Points, in no order, along strands that fork and pass close to each other.
Two points are linked if the straight distance between their rows is under 66.1. Some points are linked to none.
Q_470: -18; -18; -1; 31; -18; 0; 2; -9; 17; -18; -22; 5; -24; -6; 4; 18; 16; 1; -9; -4
Q_124: 17; -13; -29; 11; 6; -33; -11; -27; 31; 10; -26; 9; 7; -50; 24; 1; 15; 3; -21; -23
Q_60: 41; 4; -14; -8; 7; -5; 16; -16; 8; -26; -11; -18; 18; -20; 17; -11; -1; -10; -19; 27
Q_396: -23; 28; -11; 14; -1; -59; -11; -4; -15; 22; -9; -21; -15; -2; 29; 13; -9; 43; 15; -1
Q_650: 2; 23; -2; -1; -30; -6; 2; -7; -2; -25; -10; -7; 13; 0; 5; -22; 31; -7; -10; 0
Q_984: -12; -1; 14; 17; -16; -35; -16; -11; 4; -19; 2; 30; 9; -28; 15; 33; -13; 20; 27; -25
Q_584: 6; 8; 9; 0; -24; 14; -25; -5; -3; -31; 20; 23; -4; 7; -17; -6; -6; -9; 14; 1
Q_913: 62; 0; 5; -15; -1; -19; 2; -17; 8; -22; -2; -7; 39; -27; 12; -10; -15; 0; -5; -6
Q_826: 13; -12; -37; -19; 23; -36; 19; -1; 18; 24; -13; -31; -14; -33; 70; 4; 17; 17; -35; 9
Q_166: 16; -2; 13; 8; 2; -36; -19; -15; 3; -11; -10; 15; 24; -44; 16; 16; -15; 2; 16; -42
Q_921: -11; 5; 5; -15; 17; 30; 32; 11; -12; 31; 5; 2; 7; 25; -19; 1; 27; -12; 0; -23
Q_627: 26; 19; -16; -23; -12; 15; 9; -5; -21; -14; 37; 9; -26; -2; -2; -20; 9; -18; -24; -3
Q_607: -22; 25; -34; 13; 22; 19; -16; 16; -8; 11; 26; 27; -6; 31; -21; -41; 6; -15; -16; -23
Q_205: -4; -18; 16; 11; 25; -23; 22; -7; 0; -14; -18; -28; -42; -20; 49; 28; -6; 13; -20; 17
Q_886: 3; 7; 19; -10; 20; -1; -58; -7; 5; -16; 0; 26; 36; -16; -19; -37; -31; -8; 28; -16
Q_553: -18; 10; 9; 24; -23; -54; -5; -10; -4; -5; -9; -20; -6; 2; 45; 13; -7; 43; 12; 11
Q_185: -3; 23; 8; -21; 0; 2; 23; 7; -15; 8; -3; -19; 27; 14; 9; 5; 20; 8; -23; 19
Q_483: 14; 2; 35; -42; 14; 24; -47; -9; 6; -1; -6; 16; -4; -27; -38; 7; -21; -13; 23; 20
Q_997: -40; 41; -11; -8; 17; -44; -17; 7; -18; 38; -6; -9; 3; -10; 9; 19; 3; 22; 9; -15
Q_864: 3; -40; 17; 41; -8; 5; 36; 27; 0; 19; -12; -9; -7; 21; -4; 13; 0; 12; 23; -15
Q_528: 5; 6; 13; 14; -28; -27; -9; -18; -1; -30; -17; -15; 19; -15; 18; -9; 16; 1; -2; 5
Q_672: -7; -2; 12; -16; 11; 6; 21; -14; -5; 2; -18; -11; -8; -13; -9; 24; 14; -17; -5; 12
Q_753: -26; 21; 0; -5; -14; 21; -34; 24; -13; 7; 42; 2; 6; 47; -25; -26; -18; 2; 20; 19
Q_625: -33; 8; -3; 3; 16; 17; 11; 15; -14; 42; -11; -2; 17; 15; -26; 0; 24; -25; 7; -24
Q_49: -17; -36; 22; 31; -7; -7; 29; 11; 3; 2; -15; -25; -26; 14; 36; 17; 12; 18; -13; 3
Q_897: 13; -53; -8; 18; 15; 3; 49; 9; 17; 39; -18; -24; -22; 3; 21; 11; 15; 9; -30; -5
Q_549: -12; -29; -2; 41; -27; 6; 21; 28; 5; 19; -2; -25; 5; 31; -14; -1; 11; -1; 41; -5
Q_65: 4; 9; 19; -16; -5; 2; 34; -8; -12; -14; -15; -31; 10; 16; 26; 4; 9; 18; -14; 38
Q_843: -17; 1; -15; 20; -20; 21; -15; 24; -11; 6; 40; -4; -12; 50; -34; -10; -26; -9; 36; 9
Q_128: 0; -7; 41; -26; -11; 11; -31; -7; 1; -13; -8; 4; -11; -18; -21; 28; -13; -5; 24; 30
Q_604: -12; 17; -10; -18; 11; -13; 30; -6; 5; 29; -14; -13; 15; -10; 29; 10; 34; 9; -30; 3
Q_623: -10; 2; -3; -4; 27; 37; -6; 16; -19; 23; 14; 3; -3; 32; -49; -15; -11; -27; 23; -3
Q_812: 37; 13; -12; -9; 15; 11; 17; -12; 12; -7; 15; 40; 22; -3; 2; -4; -6; 16; -11; -15
Q_277: 7; -17; 34; -5; 6; 2; 23; -6; -10; -26; -13; -26; -19; -5; 36; 24; -9; 9; -11; 33
Q_141: -7; -14; 2; 30; -6; -1; 30; 5; 9; 19; -7; 16; 3; 23; -3; 20; -3; 33; 2; -10
Q_244: 47; 28; 11; -45; -4; 2; -43; 4; 3; -1; 0; -30; 26; -18; -22; -37; -14; -24; -9; 28
Q_20: 21; 37; -25; -33; 2; 19; 16; 0; -10; -3; 27; 4; 3; 2; 2; -24; 21; -17; -37; -9
Q_746: 13; -23; 10; 15; 3; 23; 18; 14; -8; -7; 1; -6; -14; 23; -27; 19; -26; 8; 12; 25
Q_953: -32; -36; 20; 33; -33; 3; 11; 28; 0; -19; -2; -7; -13; 12; -4; 43; -20; 2; 37; 8
Q_21: -11; -53; 10; 29; -10; 4; 33; 13; 16; 38; -31; -27; -31; 0; 23; 9; 24; 16; -17; -21
Q_960: 12; 13; 12; -48; 31; 23; -38; -12; 1; 2; 0; 16; 10; -24; -25; -9; -16; -25; 6; 5
Q_57: 41; 8; -12; -17; -19; 14; -3; -1; -24; -20; 38; 7; -51; -6; -18; -13; -19; -24; -24; 24
Q_11: -2; 34; -28; -8; 16; 24; -2; 17; -22; 19; 43; 9; -6; 38; -24; -36; -11; -14; -15; -7
Q_221: 16; -24; -3; 0; 26; -31; 26; -6; 17; -6; -8; -20; -26; -26; 77; 17; 2; 17; -30; 15
Q_148: -13; 15; 4; 19; -19; -41; 0; -14; -7; -10; -16; -23; 6; -12; 30; -5; 11; 19; -4; 22
Q_198: 21; -17; -24; 4; 9; 9; 22; -16; 23; -16; -12; 14; -19; -25; 5; 2; 22; -8; -27; -7
Q_910: -64; 0; 0; 7; 14; -6; -8; 2; -5; 43; -14; -12; 14; 5; -12; 15; 15; -9; 17; -13
Q_848: 8; 35; 8; -55; 27; 29; -35; 5; -14; -5; 12; 15; 15; -11; -20; -30; -2; -20; -5; -7
Q_817: -1; -35; -35; -26; 7; -23; 12; 2; 16; 38; -16; -19; -34; -31; 54; 7; 21; 31; -39; 0
Q_688: -35; -1; -20; 26; 7; 6; -15; -13; 10; 7; -10; 27; -10; 8; -30; 2; 9; -13; 7; -18
Q_200: -21; 15; 1; -6; -2; 14; -27; 6; -6; 2; 20; 19; 23; 38; -22; -7; -24; 15; 31; 21
Q_687: 13; 0; -4; 7; -3; 11; 29; -2; 10; -1; 3; 23; 9; 12; 1; 10; 0; 22; -13; -17
Q_758: -22; -3; -34; 26; 20; 20; 2; 6; 5; 25; 2; 22; -6; 28; -38; -21; 5; -16; 0; -26
Q_766: 62; 15; -12; -21; 6; 4; 1; -8; 12; -16; 15; 20; 33; -2; 5; -27; -5; -1; -7; -10
Q_906: -27; -26; 10; 17; -41; 26; 9; 23; -3; -29; 20; -3; -26; 21; -19; 19; -3; -14; 35; -3
Q_642: -13; -12; -9; 27; -26; 10; 11; 23; -7; 4; 11; -17; -3; 48; -30; -9; -5; -2; 27; 3
Q_869: 24; 31; -22; -30; 28; 23; -19; 9; -26; 16; 49; 14; -11; 6; -20; -40; -23; -19; -27; 10
Q_946: -23; -27; 11; 29; -16; 8; 21; 1; 6; -12; -13; -18; -24; 15; 7; 10; 26; 5; -9; 8
Q_235: 22; -9; -10; 11; 6; -20; 4; -31; 21; -16; -24; 8; 2; -39; 9; 3; 15; -8; -13; -11
Q_354: 0; 14; -18; -36; 10; 23; 33; 4; -2; 15; 6; 0; 8; 6; -1; -4; 37; -27; -28; -8
Q_227: -3; -16; -19; 3; 11; -3; 41; -5; 11; 39; -18; -21; -2; 1; 11; 11; 30; 12; -29; -3
Q_467: -27; -17; 12; 23; -21; 1; -5; 9; 4; -8; -1; 10; 3; 17; -11; 35; -22; 12; 42; 13
Q_807: 43; -13; 50; -5; -28; -25; -44; 0; 6; -29; -11; -7; 24; -28; -5; 5; -43; 3; 29; 10
Q_977: -10; -7; 4; 7; -43; 18; -11; 7; -8; -38; 24; 14; -36; 14; -25; 9; -3; -13; 14; -3
Q_448: -12; -12; -11; 34; -1; -9; -14; -17; 12; -12; -21; 23; -10; -10; -23; 18; -6; 0; 5; -7
Q_586: 25; -20; -13; -4; 12; 12; 30; -17; 26; -30; -18; -12; -15; -13; 28; -7; 18; -6; -35; 20
Q_882: -19; 7; 13; -7; 6; 12; -48; 0; 3; -11; 17; 39; 23; 13; -18; -20; -31; 8; 38; 5
Q_469: -51; 26; 0; -5; 30; -16; -15; 4; -11; 35; -12; -6; 23; 5; -1; 15; -1; 4; 15; -1
Q_431: -11; -9; 20; 23; -22; -7; -13; 1; 3; -31; 2; 31; 5; -10; 0; 39; -25; 14; 30; 0
Q_256: -3; 27; 13; -13; -11; 1; -17; -7; -12; -14; 5; 8; 26; -6; -4; -20; 12; -10; 7; -8
Q_504: 15; 4; 13; -7; 8; -16; -33; -22; 7; -11; -8; 21; 43; -22; -8; -15; -22; -10; 21; -34
Q_968: 36; 42; -5; -43; 21; 13; -36; 13; -20; 1; 37; 1; 14; -13; -15; -58; -15; -31; -23; -5

A fork is a point with three links, a tip a point with one. Leave the first point through the second and follow the links. Name the first fork or tip that comes.
Q_470 / Q_448 | Q_128
Q_864 / Q_141 | Q_124
Q_977 / Q_584 | Q_57
Q_897 / Q_227 | Q_817

Name the points in between on the shortest way along the links from the first point to the second, in order.
Q_864 / Q_553 | Q_549 > Q_642 > Q_843 > Q_753 > Q_200 > Q_882 > Q_886 > Q_504 > Q_166 > Q_984 > Q_431 > Q_467 > Q_953 > Q_906 > Q_977 > Q_584 > Q_256 > Q_650 > Q_528 > Q_148
Q_869 / Q_49 | Q_11 > Q_607 > Q_758 > Q_688 > Q_448 > Q_470 > Q_946
Q_826 / Q_49 | Q_221 > Q_205 > Q_277 > Q_65 > Q_185 > Q_604 > Q_227 > Q_897 > Q_21
Q_549 / Q_235 | Q_864 > Q_141 > Q_687 > Q_812 > Q_766 > Q_913 > Q_60 > Q_586 > Q_198
Q_57 / Q_553 | Q_627 > Q_20 > Q_354 > Q_921 > Q_625 > Q_910 > Q_469 > Q_997 > Q_396
Q_688 / Q_128 | Q_758 > Q_607 > Q_11 > Q_869 > Q_968 > Q_848 > Q_960 > Q_483
